Each row is a point on a landscape with many peaks, with its height.
From any point a climber takes the steepest step (rise divided by distance) to one of its 2 nearest points. It stops when none of these is higher. Distance is the straight distance between rows; heights are no part of it.
Tifug height 14.1: [ -1  28 -44  -9  -2   6  19 -30  -1  45   6  -9  14  16  -7  21   0  14
 -30  -3  -6  17 -20   5  -6 -23  -4]
Kele height 54.3: [-16 -15  22  13  -4   4  -7  33 -17 -12 -13 -12   8   7 -16 -16  25  -5
   6 -36  36 -22 -22 -28  -9  -8  15]
laka height 13.8: [ 17  -7  -4   8 -13   1   5 -28  -3  21  -2 -13  19   8 -17  25  15  34
   7  17  -2  -3 -22   5  14   1 -15]
radep height 16.2: [-27  44 -13   2 -10 -23  13 -42  -1  44   3   4   8  26   6  -6 -24  -4
 -28 -18  -7  10 -23  21  -9 -44   8]
zuso height 63.9: [-16   5 -10 -15 -10 -11   6 -26  16  -1  15   6  -2  27 -16   4  23  11
  51  22  -2  14   7   7  30  -9 -45]
ves height 63.7: [-29  10 -19 -18  14  -3   2 -11  19  -1  21   0  -9  24  -7  28  20   2
  40   8  -4  26  23  11  17 -15 -40]
Lek height 43.6: [ 17 -22 -33 -21  23  23  17   7  14 -22  -5   5   4  -5  11  28  13 -14
 -28  29 -15 -11  27   8  -8  16  22]
voris height 11.3: [ 23  -3 -17   2   4  16   4  -6   0  16   9  -5   3 -21   2  29   1  -2
 -23  17 -19   9   2  -7  -7  24   3]
ril height 9.4: [ 37 -13 -18   8  22  29  -8  30  -9  14  11 -23   9 -28  18  34   5 -16
  -3   4 -11  16   2 -31 -28   8  -6]
kolo height 62.6: [  2   7  39  24 -15  -5 -20  13 -18  17   5 -11  -3 -23  -8 -17  -9   6
   2 -23   7   0 -26 -13  -5   7 -10]
zap height 12.0: [ -1  -4  11  -5   5   8  -3  12   3  -9  -3  -4  -2  -2 -11  14  11  12
  11  -2   4   3  -5   0   4   2  -6]
gikur height 20.1: [ 42 -35   8  14  -5  -1  33  10   1 -14 -31   0  13  -6 -17   4  13  13
 -29  22  11 -36 -19  -9   6  19  48]
kova height 65.7: [ -1  -5  27  -1 -30   1 -15 -17   0  14  17  -6   1   0 -11  -2   3  13
  48  19  -1   4  -6   9  15   6 -52]
nug height 26.5: [-17  -8 -18 -12   3   6   6  27  -8  -9 -15  -9  22  31 -18   7  30 -11
  -5 -27  36 -11 -20 -11 -11 -29  28]
vog height 55.8: [  2  -4   1   2  11  -5 -16  -2  21 -20  14  16 -30 -18  48  -7 -37  -4
   9  11  -9  -1  43  15   3  20  -6]
midip height 67.5: [  2  20  46  20 -18 -11 -24   5 -17  31   7  -4  -8 -36  -3 -22 -29   4
  -3 -13 -10  15 -24   0 -10  11 -13]
muko height 5.0: [ 32 -10  -6   7  -2  -9  30 -22  -6   5 -19   4   8  -3   0  -5 -13   0
 -53   4 -11 -25 -20   9  -3   5  59]
Zimez height 58.5: [ -5 -13  15   8  12   8 -15  35 -23  -6  -6 -19  17  10 -19   4  24  -4
   1 -33  28 -17 -26 -39 -19 -17  -1]
rogu height 61.0: [ 22 -19  30  13 -36   1 -18  -8  -1  20  12 -11  -5 -21   9   2 -14  17
  25  32 -16  -4  -2  11  10  31 -27]
dafas height 46.0: [ 24 -19   3   5  13   1   4   3  14 -42 -13  28 -16 -14  30 -10 -18 -11
 -15  20  -5 -16  37  17   0  24  37]
zafu height 44.3: [ 33 -19 -20 -10  18   8   5 -17  11 -14   7  14  -2 -28  28  21 -14 -20
 -32  29 -18 -19  27  11   1  35  23]
posoz height 34.0: [-24  23  29   7  -4 -25 -20 -21   4   0  16  27 -18  -4   8 -42 -24  -9
  31   5 -12   6  22  10  14  -1 -38]
komuv height 44.2: [ 35 -24  -7   3   5   8  19 -14  11 -16  -2   8   2 -30   5  22  -6  -8
 -39  29 -19 -20   9   7   6  33  38]
rako height 62.9: [-10 -12  27  -4 -25   4 -26   2   7   6  23 -18  -8  -9   5   4   4  10
  53  18  -1   3  10   7  10  19 -48]
rodaz height 48.3: [ 21 -19  31  15   2   4   0  30  -1 -18 -17   5 -10 -37  -7  -6 -12   3
  -7   2   4 -12   2 -14  -9  28  19]
tunob height 19.3: [-37  28 -31 -21  17  -3   7 -10   0  -1   7   4  -1  32  -8  -6  11  -6
   6 -20   8  10   2   6   4 -31  -9]
feren height 18.3: [ -8  10 -49 -21  10 -10  34 -31  13  -7   4  11   3  45 -11  19  17   8
   6  16  -2  15   4  16  22 -24   2]
nugo height 23.1: [ 21 -18   4  10  -6   1  21  24  -9  -4 -23 -10  15   3 -20   6   3   6
 -25 -11  21 -17 -33 -21 -15  -8  37]
besi height 36.4: [ -9  -1  51  13 -12  -1 -20  22  -6 -12  -3   1 -20 -32  -6 -38  -8  -1
  22 -16   6 -12   6  -5   1  19  -6]
Zar height 48.7: [-23  24  12  11 -17  -9 -11 -19 -10  27  13  -6   4   6 -13 -11   7   9
  24 -17   5   6 -20   1  16 -13 -33]
Karu height 54.4: [ -4  18 -34  -5   1 -14  33 -57  15  20  10   8   2  22  -7  15   5  17
   4  22 -19  17   4  19  24 -11 -18]
Pava height 43.5: [-26   2  14  -3  -2   8 -29  13   1   6  15 -11  -4  -3 -10  11  21   2
  39  -7   3  11  11  -7   7   2 -48]
Gino height 42.6: [ 12  -6 -45 -22  18  24  17  -5  14  -7   1   2   5   2  -1  36  15  -3
 -24  23 -16   2  21   2  -7   5   7]
pur height 51.5: [ 13  17 -15   1  11  -9   7 -40   4  10   1  17  -1  -5  18   8 -22   1
 -36  16 -21   6  18  21  -3   3   7]
mogi height 63.2: [ 12  -5  -8  -2  19  15 -14  42 -22   3  -4 -21  20  -5 -15  12  18  -6
  -2 -27  17  -3 -23 -40 -35 -27  -4]
bove height 51.4: [-12  15  25   5 -20  -8  -7 -12  -7  14  -1  -6   0   2 -10 -21  -3  11
  17 -16   9  -5 -24   7  12  -7 -11]
rufom height 36.3: [ -9 -14  15  15 -21  -8 -12  -8 -15   6  -7 -17  22  23 -19  -2  23  13
  22 -18  24 -16 -31  -9  16 -11 -17]
kun height 7.4: [ 28 -21  -3   1  18  20   9  51  -8 -17 -14  -5   2 -28  -2   8   0 -17
 -16  -1   5  -5   6 -33 -38   4  24]
fid height 21.0: [-32   3  -3 -21  24  15  -8  25   1 -22   3   5  -4  12 -11   5  28 -12
  23 -13  12  11  20  -2   0 -10 -17]
Los height 43.1: [-29  11  20   7   8   9 -11  30 -17 -13  -8  -2 -11  -7  -9 -38   7 -11
   0 -42  26 -12  -9 -24 -16   2  11]
gutip height 71.6: [  5  25 -57 -20  18  17   1   6   0  32  -6  -9  18  -6  -4  11   6   0
 -41  -4 -16  10  -8  -7 -27 -30   3]
Kezi height 64.7: [ 28  -7  20  19 -21   6 -26   0   0  28  15 -24  -7 -29  13  16 -14   9
  11  22 -21  10  -7  -8   0  29 -22]
vav height 55.7: [  6   7  25   8 -14  -7  -2 -14   4  -1   0   6  -9 -13   1 -18 -20   8
   0   6 -15   4   4  18   9  10  -3]
Biped height 24.9: [  8 -12  11  18 -17  -5   9  29 -14   6 -15 -13  20  13 -17   0   6  -9
 -21 -27  32 -19 -37 -29 -19 -18  31]
Vukop height 37.9: [-34  22  -7  -6  10 -20  -2  -6  -9 -17   2  19 -13  29   0 -37  12 -12
  18 -20   8   6   4  -3  19 -18  -9]
teged height 40.7: [-24  17  31   1  15   3 -24  32 -15 -14   0   3 -16 -23   1 -33  -7 -19
  -7 -38  10   2   4 -21 -26   6   6]
sutum height 45.3: [ 31 -20 -11  -1  21   5   5  -4  12 -29  -4  21 -10 -20  26   2 -14 -15
 -42  22  -8 -17  35  12 -11  25  38]
resa height 5.7: [ 22 -11 -17   1  -3  -6  32  -7  -3 -14 -24   7   9  10  -4 -13  -5  -4
 -44   3   7 -22 -11   7   1  -2  64]
Baf height 62.1: [ 13 -10  16   1 -36   3  -3 -33   5  22  13 -10  -2  -8   6   6 -15  19
  30  38 -13   3   3  20  16  25 -31]
potad height 17.5: [-33  35  -3   1  -8 -24   5 -26  -6  23   0   7   4  27   6 -19 -18 -18
 -16 -30   6   4 -23  13   0 -41   9]
fani height 60.7: [ -9 -13   6 -17 -23 -27   1 -20   7 -28  10  23 -11  24 -11 -29   2   3
  46  38  -6  -3   6  16  33  13 -36]
meto height 19.7: [ -6  11 -20 -13  11 -10   9 -11   2 -19  -5  13  -2  27  -4  -5   5   1
   3   3   5   7   6  14  19 -18  10]
Lofus height 23.4: [-36  11 -14 -12  17  16  -9  11  -9   4   3 -17  14  35 -15  11  45   3
  18 -27  24   1 -12 -13  -1 -28 -26]
zer height 52.4: [  8  19 -20   4  10 -19  16 -58  12  24  13  20   0   4  18  13 -23   2
 -26  29 -27  11  21  27  10   1  -5]
penu height 47.6: [ 47 -28  21  21  -7   0  15   4   0  -1  -9   5   4 -41  -1   3 -13  -2
 -25  23 -14 -21 -10  -7  -4  34  29]
kipu height 65.0: [ 15  21 -21  -4   5  -1  11 -16 -13  28 -13   4  12 -16   5  -7 -21  -6
 -59  -6 -21  -2 -20   4 -28  -9  29]
dal height 35.1: [-36  34   9   4   9 -22 -14 -15  -7   2  19  22 -18   7  11 -37 -14  -9
  20 -16  -6  10  22   5  11 -14 -29]
lagaz height 41.8: [ 12   2 -34 -16  19  10  11 -21  14  -8  -1   9   1   1   7  17   0  -1
 -26  19 -12   3  28  16   0   2   9]
zuvu height 54.6: [ -2  -1  -5 -12  25   2 -14  18  20 -35  11  16 -28  -8  39   4 -20 -15
   5   2  -6   4  50  11  -4  10   4]
Fimu height 17.7: [-21   9 -39 -20   7 -10  24 -26  14   1   8   1   7  47 -20  20  28  14
  29  11   0  20   2   8  29 -23 -24]
Sedi height 54.7: [-18  15   1 -10   9  16 -25  36   0  -2  14 -10 -15 -25  10  10  -6 -16
   8 -15  -1  20  11 -15 -20   7 -20]
Soso height 65.6: [-11   2 -17 -11  -6   7   6 -15  22   7  11  -4   2  17  -9  28  25  17
  36  24  -5  16  10   9  21  -2 -40]
kolup height 68.3: [ 18  -4  -2  12  -9  13 -17   6   4  29  17 -21  -3 -17  11  33  -6  10
   7  17 -19  16  -3 -11   2  20 -29]
bafu height 50.3: [ 41 -35  31  23 -23   2  10  -2   2  -2 -15  -1   5 -32  -8   0  -5  18
   2  29  -5 -23  -9  -1   7  36  15]
Vinon height 32.9: [-24   4  38   4 -20 -11 -21  -7  -6 -12  10  15 -20 -12   4 -49 -12 -13
  42   4 -10  -3  19  10  15  13 -38]
bosep height 49.0: [-19 -10  24  -2  14  12 -15  49 -13 -19  -3  -6   1 -10 -11  -6  21  -6
  10 -30  20  -6  -1 -34 -20   3 -12]
bip height 56.9: [ 21  -4  -6   7   9   4   0  -8   5  -1   0  10  -4 -32  18   6 -24 -15
 -39  14 -26   2  16   1 -18  28  16]
gekom height 57.0: [  7   4  13   9  16 -10 -15   7  11  -8   8  17 -24 -24  53 -11 -47  -9
 -13   0 -10  -4  40  19 -10  27   4]
Zut height 10.6: [-11 -11  34   1   3  -3 -11  22   3 -39  -8  14 -16 -10  -1 -26   3 -10
  22  -5   4  -9  21   3  13  11   4]
mevel height 53.6: [ -6 -12 -22 -23  29  12  -4  23  18 -42   4   8 -14  -3  29  17  -3 -12
   2  13  -9  -1  48   8  -8  11   3]
Kos height 54.0: [ 17 -15  43  23  -4   1 -24  48 -14  -3   1 -15  -2 -43  -1  -5  -7  -9
  10 -12   6  -2  -9 -33 -22  14  -9]
togi height 10.0: [  0 -21  23  -4  13 -11  -7  26  12 -58 -11  26 -21  -1  11 -21  -3 -14
  22   5   8  -7  40  10  15  14  16]
nusuk height 10.4: [  6   2 -11  21 -28   0  12 -22  -6  33  -4 -17  31  39 -15  34  16  11
 -20 -16  16  -3 -48  -4  -4 -28   6]
zez height 63.0: [  6  20   0  -2   6 -12   1  -4 -10  21 -15  10   5 -16  12 -21 -29  -7
 -55 -15 -10  -4 -21   5 -36 -14  37]
Zinog height 13.0: [  6  14 -45  -5   1  15  11 -11  -4  36   4 -18  26  23 -12  32   9  14
 -27  -9   1   6 -32 -10 -16 -24  -2]
gud height 55.1: [ 10   2   3   5  -2  -1   9 -23   9  -3  -5   7  -5  -8   3   4 -13   9
  -4  13 -14   6  10  15   8  11   2]
rigu height 19.0: [  0  -5 -40 -21  14 -14  28 -13  10 -27  -6  18   2  41  -6   6  19   5
   4  15   3   9   8  14  26 -15  16]
Fesuv height 51.1: [ 10 -20  10  -6   3   9 -23  27  12 -12  19 -20 -20 -32  34  17  -3   7
  24  20 -23  -5  18 -14   4  43 -10]
lona height 42.2: [-40  15  23  14 -17 -11 -10  -5 -13  -5   0   6 -11  15  -3 -57   3 -11
  28 -30   9  -9 -14  -6  13  -4  -7]
geguf height 31.1: [-14 -20   2   4 -17 -18  19  16 -11 -27 -23   9  12  26 -15 -25  15 -23
   3 -22  36 -16 -14   4  21 -14  53]
Zomo height 12.9: [ 12  -4  -4   5  -4  10   2  -5  -3  10  -4  -9  10   3 -11  23   9  22
  -7  -1  -1   3 -13  -3   1   1 -10]
bizo height 9.5: [ 10 -30  11  -7  12   1   7  18  15 -55 -17  17 -16  -1   3  -5   5  -3
  16  18  -4 -10  32  10  13  20  28]
nofa height 53.8: [ -2   9  24   8 -17   2 -11  -7  -3   9   2  -4  -3 -14  -6  -7  -2  15
  17  -1  -5   5  -8   9  12   5 -19]
Lutir height 27.3: [ -1 -21   9  24 -26  -4   5  15 -13   4 -22 -14  28  35 -29   8  18  -8
 -11 -31  42 -19 -41 -14  -3 -25  29]
furap height 58.3: [  2  15   4   6  15  -7 -22  -4   3   7  12   9 -22 -26  41  -5 -45 -12
 -28   3 -19  14  31  18 -19  15   0]
mapu height 38.6: [-30  11  36  10   7   0 -25  21 -15 -22  -1   5 -20 -25   5 -41  -2 -11
  14 -29   7  -5  15 -10  -9   8  -8]
Gor height 58.0: [ 23 -16  43  26 -13  -5 -11  28 -14  10  -3  -9   2 -29 -12 -10 -11  10
   0 -10  10  -6 -22 -26 -17  12   2]
Nalev height 68.2: [ -4   5   8  -6 -33 -15   3 -37   4  23  21  -1   6  14 -19  -8   5  17
  51  28  -2   8 -13  18  25  -3 -55]
Mef height 22.0: [-37  14 -15 -27  26  12  -8  14   2  -2   9  -5   5  25 -12  18  39  -3
  31 -16  19  11  13  -3   8 -17 -33]
rodav height 46.1: [-24  -7  36  11   8   6 -15  41 -11 -26 -11   0  -8 -13 -11 -27  21  -7
  16 -29  25 -16   4 -21  -9   8   4]
fuvo height 64.3: [ 34   3  -8  16  17  22  -2  20 -18  25   0 -13   4 -32   5   9  -7 -13
 -21  -4  -5  17 -16 -28 -34  -3   5]
vosad height 57.9: [-20  27 -10  -3   0 -16   5 -30  13  12  14   1  -8  12 -11  -1  -4   6
  24   1 -10  20   0   8  19 -18 -27]
barep height 33.4: [  5 -20  29  25 -37 -11  -8  -4 -14  11 -10 -20  27  19 -24  -5  11  15
   6 -23  21 -25 -49 -12   9 -14   0]
robit height 60.0: [-47  35 -11  -2   4 -20  -4 -32   4  18  25   2  -7  15 -14 -13   4   0
  32  -7  -4  19   8  -5  17 -21 -45]
fuf height 34.8: [-20   4  15  14 -20 -34   6 -12 -10 -19 -12  18   0  28   6 -52  -8 -23
  -1 -22  13 -11 -17   6  21 -15  27]
lef height 59.6: [ -2  30   9   5  18 -10 -17 -13  -3  29   8  16 -13 -28  32  -8 -44  -8
 -36   0 -20  19  16  17 -30   1  -3]
Voki height 57.4: [ -8  11 -27 -13   7  12   4 -14   5  19  10 -12  11  25 -12  38  23  20
   5   5   7  21  -5   4   7 -17 -27]
dasub height 67.8: [ 12  21 -42 -10   3   8  16 -10  -4  30  -9  -6  21   1  -2   8  -4  -1
 -52  -9 -13   2 -25  -2 -23 -21  23]
ded height 59.7: [ 21   1  -7  -4  14  -6  12   3  -1 -10 -23  17   0  -7   8 -18 -16  -3
 -46  -4  -2 -12   9   8 -22  -4  45]
lunip height 7.6: [ -7  22  -8  15 -33  -9  20 -36   3  38  -4  -8  19  34 -11   9  -2   9
 -10 -17   7   3 -41  12  12 -27   7]
bol height 64.8: [  9 -15 -11  -1  -2  13 -18   0   9  22  29 -29   6  -8  20  49  13  12
  18  23 -23  13   8 -16   6  23 -39]
satek height 41.0: [ 20  -5 -21  -5  23  -1  13 -16  11 -23  -8  32 -10   7  19   1  -9  -5
 -24  22  -9  -2  39  23   6   3  22]
ganod height 61.2: [-15  38  10   3   9  -6 -16 -11  -9  30  12   0 -14 -23  13  -5 -36   0
 -24  -8 -21  24   1   7 -26  -6 -11]
rep height 56.5: [ -5  16  -7  -2   0  -6   3 -30  13  13  12   1  -5   0  -2   8 -11  13
   7  13 -16  20  14  14  12   1 -20]
fopum height 25.0: [-29   4 -18 -17  11  12  -1  16  -8  -5  -2 -13   8  32 -15   0  31 -10
   5 -31  26  -2 -11  -9  -3 -23   5]
Tig height 59.1: [-21   1  26   1 -16   5 -34  13   8   2  26 -12 -19 -27  13  -5 -10  -2
  42   2  -8   2  16  -1   9  20 -41]
fil height 54.5: [ -9  -2  27   2   4 -11 -25  12  10 -31   8  16 -28 -20  38 -22 -31 -11
  22   5  -6  -2  40  17   6  18  -7]
dadin height 41.2: [-27  -4  21  -1  -2   7 -29  -1 -11   7   7 -19  11  14 -16   2  35  16
  47 -10  12   1  -3 -10  10  -6 -57]
sadad height 50.5: [  4  22 -18  -7  12  -3  11 -27  -2  13  -3   5   1  -4   7  -1 -15   3
 -34   3 -13   7   1  16 -12 -10  15]
tufik height 8.4: [ 14 -29   0 -13  20  15  13  38   8 -30 -15   1   5  -1  -9  19  19   0
  -9   7  10  -7  13 -10  -9   9  24]
duv height 18.5: [-21  18 -36 -29  22  11  14  -2  10   0   0   0   1  28 -13  20  24   2
   6  -5   5  14   6   8   5 -27  -8]
desuf height 61.7: [  3  10 -28  -8  13  22 -21  16   7  23  24 -25 -17 -25  32  28 -16 -10
  -3  12 -29  19  18 -17 -16  17 -19]
turo height 51.9: [ -8   3   4 -11  19  18 -18  45  -7 -14   3  -5  -6 -15  -3  10  11 -12
   1 -18   8   9   5 -21 -24  -2  -6]
roz height 61.9: [ -1 -21 -10  -6   8  21 -14  12   8   7  18 -27  12  12   8  55  24  15
  24  11 -15  17  10 -18  -2   5 -41]
fuvav height 68.0: [ 30  -1  -4  11  13  17  -7  32 -21  15  -2 -20  15 -20  -7   9   2  -2
 -14 -16   6   6 -22 -32 -38 -17   2]
dotu height 45.8: [ 38 -19   5  14  -7   6  13  -9   7   1  -3   6   3 -29   0  16  -4   0
 -29  24 -21 -10  -1   3   5  37  19]
ralav height 59.5: [-10   2 -22 -12  17  20  -8   8   5   9  14 -17  12  19  -7  54  29  16
  12   6  -2  22   6 -12  -8 -12 -41]
poto height 29.6: [ -2 -19   2  -1  -7  -8  17  28  -3 -21 -23  -3  10  20 -14 -11  11  -7
 -13 -18  35 -20 -14  -2   7  -9  51]
sem height 45.4: [-34  -5  18  18 -24  -9   0   0 -15 -12 -15   8  -2  21  -8 -49  12 -12
  23 -29  20 -17 -20  -1  20  -3  14]
virud height 48.4: [ -4  20 -24 -16  25 -17   4   1   4  -8  -7  30  -5  20  19 -26 -15 -10
 -28  -8  11   2  20  23  -9 -30  26]
Disad height 53.3: [  6  16 -40  -2  11 -10  24 -60  19  18  16  12   0  14   4  23  -5   4
 -10  35 -23  17  27  23  16  -1 -17]
vuk height 47.5: [  3   9  -5  -6  25 -10   0   0  -2 -25  -8  27 -12   8  16 -27 -21  -7
 -14  -4   6   3  25  22  -1  -8  19]
Melo height 61.3: [ 23  11   4  12   7   9   4  10 -12  26  -2   0   2 -33   2  -4 -21  -2
 -31  -8 -13  16 -21 -13 -28   6  13]
Tizum height 33.0: [ -9  -8  15  12 -21 -24  10   4 -12 -23 -18  14   1  21  -1 -40  -4 -22
 -10 -25  23 -19 -14   6  16 -14  51]
kega height 58.1: [ -7   1 -14 -14  14  22 -21  37   8  -4  24 -17 -18 -24  26  26  -9  -6
   7   6 -16  18  16 -19 -18  17 -15]
Zir height 6.4: [ 14 -23 -33 -12   6  -3  33   7   0 -26 -27   8   9  19  -4  -6  10  -4
 -33   7  11 -20   2   8   0  -9  68]
povo height 7.8: [  1  -7 -21 -22  17  15  11  20   5 -17 -10   0   1   7  -7  17  19   0
  -8   2   7   2  13  -1  -6  -1  17]
gal height 62.0: [-45  28 -21 -15  14  -5  -6 -15  14   4  21  10 -12  21 -12   4  11  -4
  32  -3  -2  25  25  -1  15 -17 -36]
duta height 9.0: [ 13 -31  10  -9  12   7  17  30   7 -43 -20   7  -5  -2  -9   1  14   2
   4  10   8 -13  14   0   9  16  40]
rokup height 66.2: [ 11  -4   9   3 -40 -11  15 -53   3  32  14  -5   5   8 -16   5   2  30
  36  43  -8  10 -10  22  20   7 -44]
Zakul height 17.3: [-20   8 -20  -6  -9  -9  15 -18   7   7   1  -5  11  43 -18   7  24   5
  26  -7  17   1 -22   2  31 -27  -9]
dopo height 46.7: [ 21 -32  34  10   0   3  10  43   6 -39 -23   1 -15 -32   0  -5 -11  -3
  -5   7   5 -18  15 -17 -13  28  35]
dera height 49.4: [  4  16 -25 -17  18  -6   9  -8   6  -3 -12  13  -3  12   3 -12  -7   0
 -28  -3  -2   3   7  12  -9 -22  21]
Bas height 14.7: [  6 -10   9  -5 -19  -1   0 -17   1   4  -1  -7  12  12 -17   8  15  25
  28   8   4  -3 -14  13  22   0 -23]
zubo height 44.4: [ 25 -24 -23 -12  24  12  16   3  13 -37 -15  17  -1  -4   9  12   2 -15
 -33  23  -8 -13  37   8  -6  15  42]
viv height 7.1: [ 12  -9 -29 -14  10   9  23   8  -3 -12 -18   3   9  10  -7   5  12   2
 -28   3   5  -6  -2   7  -7  -6  38]
Dova height 57.5: [ 10   2  26  11  -5  -4   1   1   0  -5 -11   8  -2 -17  -3 -14 -18  12
  -5  -7   2  -2 -11   5  -3   7  11]
Pebe height 11.2: [-14  -4  20  -4   1   4  -9  15  -1 -22  -4   1  -8 -10 -10 -12   6  -3
  18 -12   8  -5   4  -2   3   6  -2]
mozo height 55.3: [ 23 -18   2   4   5  10  -2   7  10  -9   5  -3 -14 -40  28  14 -21 -10
 -15  18 -25  -7  17  -4  -4  41  13]
vaz height 11.7: [  7   3 -26   8 -10   3   1 -12 -13  30  -1 -25  31  27 -16  35  12  18
 -16 -15  12   1 -41 -16  -9 -33  -7]
pemub height 55.6: [ -6  19 -31  -7  -2  -1  17 -37  11  23   6  -5   7  22 -15  27  11  23
   8  14  -7  14  -3  10  18 -16 -19]
Lalis height 18.2: [-40  17 -24 -11   3  -8   6  -8   0  -3   3  -3   5  42 -14  -3  27  -7
  22 -18  19   6 -13   0  22 -31  -6]
vuro height 7.7: [ 26 -31 -12  -9  23  22  11  47   1 -20  -7  -7   9 -11  -6  29  20  -3
 -11   8  -2  -3   8 -25 -26   6  14]
kap height 62.2: [-21  -3   8 -16 -15 -12  -2 -15  10 -16  14  12  -6  20 -13 -22  15   0
  54  22  -3   1   7   8  30   3 -47]
Raken height 59.2: [  8   9  10   7   1   2   3  -3  -3   7  -4  -2  -4 -22   1  -5 -22   5
 -27   0 -12   6  -7   0 -12   7  15]
Rifi height 49.9: [-26 -10  23  20 -21  -2   0  22 -15  -8 -16  -7   6  21 -11 -35  23 -16
  11 -39  35 -25 -22 -17   6  -7  20]
sosiz height 10.5: [ 41 -17 -12  14  10  20  -6   4  -7  21  14 -17  12 -24  10  37   1  -8
 -15  20 -18  12  -5 -23 -11  19  -5]
pona height 39.6: [-34  21  11   2   0  -4  -9   6 -14 -17  -3   5  -9  13  -4 -38   9 -13
  13 -36  15  -3  -2  -2   4 -11   1]
Ged height 28.0: [  1 -13 -20 -11   4   2  14  38  -8 -12 -25  -7  15  14 -16  -2  18 -11
 -23 -18  31 -17 -16 -13 -16 -20  47]
fava height 64.2: [ 11 -11   5   4 -31   2  -3 -37   6  27  18 -14   7   7  -2  24   9  26
  36  42  -8   6  -1  16  21   9 -47]
pek height 57.3: [ 14 -36  36 -10 -34   4   2  -6  12 -12  11   0 -14 -10   4  -8 -12  11
  51  38  -9 -14  10  21  18  34 -22]
fug height 61.1: [  6  14   0  -3   9 -14   7   0  -8  -1 -18  15   1  -2  16 -27 -30 -10
 -44 -16   4  -9  -7  15 -21 -15  47]
tis height 48.5: [ -8  -8   8  -8   1   9 -31  27  17   2  27 -20 -19 -24  27  25  -3   8
  33  11 -19   7  22 -13   5  31 -30]
nev height 15.2: [-18  41 -36 -11   1 -11  13 -38   3  47   4  -5  13  20   2   8 -13   2
 -33  -7 -12  16 -14  14 -16 -39   1]
Fum height 38.7: [-23  -7  17   7  -5   3 -20   1 -15   2  -1 -19  19  27 -16  -1  34  13
  32 -23  21 -11 -19 -24  10 -13 -34]
nuf height 65.3: [  7  19 -31  -6  12  19 -14   9   0  32  17 -12  -4 -27  15  19 -16 -15
 -24   7 -27  29   7 -13 -28   1 -13]
luz height 55.4: [ 24 -42  46   1 -34   8 -12  10  -1 -11   7  -7  -6 -21   1  -8  -9  14
  44  30   3 -18   2  10   4  38 -23]
vutim height 21.6: [ 35 -37   9  16  -3  -1  25  18  -9 -10 -27  -9  19   6 -21  15  16  20
 -14   6  18 -28 -26 -22  -1   5  33]
vali height 20.3: [-20  10  -9 -17  16   3   1   8   0 -19  -3   5  -7  13  -7  -2  13  -9
  11 -13   8   7  15   7  12 -14   0]
Sivo height 50.6: [  9 -11  45  14  -1   2 -15  46  -9 -16 -10   1 -15 -43  -4 -21 -17  -8
   6 -13   7  -5   2 -22 -15  22  14]
mog height 30.2: [ -6 -29  22  31 -38  -9   0  -1 -12   3 -22 -16  28  37 -24  -7  23  -5
   7 -22  37 -25 -38  -9  13 -21  13]
vezu height 15.5: [ 15 -15  -3  -3 -16  -7  18 -22   8  -3 -12   1  12  29 -19   1  22  24
  31  19   6  -8 -15  14  30  -1  -7]
Mur height 46.8: [ 11  -8   4  -2  20  -3   3  13   6 -36 -17  25 -14  -6  15 -18 -13  -3
 -15   8   4  -5  30  13  -5   9  29]
dedi height 36.6: [-29  16   1   5  -4 -34  -1 -10 -10 -17  -1  25 -10  35   2 -51  -3 -17
  10 -18   9  -6   0   5  22 -15   5]
vor height 56.0: [-16   5  33   1  -9  -8 -30   7   8 -12  16   2 -25 -28  23 -19 -25  -6
  29   0 -11   1  28   9   8  18 -24]
Gire height 8.9: [ -9   8  -6  19 -32  -7   6 -29  -5  37   0 -17  30  36 -20  16  10   9
   0 -24  18   0 -47   3  10 -33 -12]
depu height 4.4: [ 25   2   6  18 -17 -16  30 -40  -6  24 -19   6  16  -2   6  -6 -20   1
 -51   1 -13 -19 -41  14   2  -2  49]
navu height 45.7: [-20   6   2  -9   6  13 -23  17  15   3  23 -15 -12  -9   7  25   4   2
  31   3  -6  14  17  -5   4  11 -41]
Vebag height 5.5: [  8   7   0  12 -15 -12  25 -23  -1  13 -15   0  10  11  -2  -5 -16   8
 -35  -9  -3  -7 -31  10  -3 -12  40]
dadi height 6.3: [ -2  17  -1  10 -23 -10  18 -24  -1  27  -6  -8  10  11  -4  -1 -11  10
 -25 -17   4   0 -35   9   4 -17  14]
Par height 40.5: [ 18   1 -32  -6  31  -1  11 -19  19  -8   7  36  -3   0  38   9 -12 -16
 -33  29  -8  -7  55  26  -1   9  10]
Gosuv height 8.2: [ 31 -17   0  11  20  24  -2  51 -11  -2   0 -11   5 -30   9  17   2 -15
  -4  -3  -1   8  -2 -36 -38   7   5]
sose height 12.1: [ 19  10 -23   1   3  13  12 -14  -5  21   0  -7  13  -3  -8  25   5  12
 -27  11  -8   7 -12  -6  -3   4   1]
Riza height 36.5: [-47  38 -10  -6  19 -19 -10 -12  -6   0  13  13 -13  23   6 -28  -1 -16
  11 -29   7   9  15   0   3 -27 -18]
Rog height 59.0: [  6 -26  14 -18 -28  -9   9 -16  18 -27   7  12  -9   5  -2 -14  -3   7
  52  42 -14  -8  15  23  25  21 -27]
dipit height 18.4: [-27  31 -18 -13   6 -11   6 -21  -4  13   3   4   2  27  -1 -12  -7  -9
 -11 -24   8  11  -4  10   2 -35   6]
fotof height 53.0: [ 30 -30  46  12 -32   4  -2   4  -4   1  -3  -2  -1 -20  -9  -8  -9  22
  20  27   0 -17 -10   9   4  31  -6]
vepad height 58.2: [ 28  -5  -2   4  12   2   9  -3  -4  -2 -13  11   1 -29   7  -6 -23 -13
 -49   8 -12  -4   4  -1 -22  18  35]
gara height 68.5: [ 16  17 -46 -10  15  23  -2   3  -4  36   3  -7  10 -21  -1  19  -3 -11
 -43  10 -24  20   1  -8 -29 -14  -2]
guge height 16.3: [  1   0 -11  -6 -13 -12  21 -20   6   1  -9   0  13  32 -15   7  18  14
  13   3  11  -4 -20   8  28 -10   5]
Von height 34.3: [-23   3  41   6 -16   3 -25   1  -9  -8   2   3 -12 -15  -7 -45   1  -3
  38  -9   6  -8   5   0  10  10 -28]
Zusip height 53.5: [ 10 -14  12   4  -2   9 -14  16  11 -10   8  -5 -21 -39  29   4 -23   3
   6   8 -18  -2  21  -8  -5  35   0]
Bomol height 63.8: [ -9  31  29   9  -6  -8 -23  -7 -16  40   3  -3 -11 -32   8 -11 -34   0
 -16 -11 -21  24 -16   1 -16   4 -11]

For each start below, name the point where the climber stops.
mevel | midip
depu | tunob
feren | Vukop
zafu | kolup
komuv | Soso
satek | kolup
barep | gutip
Vinon | gutip
mozo | gutip
zer | kolup
Par | kolup

Call two points neighbours if one is among the 2 nearest of the other. Go from one point of each pair to the other, from neighbour to neighbour, staying as high as possible. Name the lowest point that can't be avoided.
fuvav and midip | komuv
fuvav and tunob | duv
Vukop and gutip | Vinon
Soso and fuvav | gud
kolup and Nalev | rogu
Nalev and midip | fil
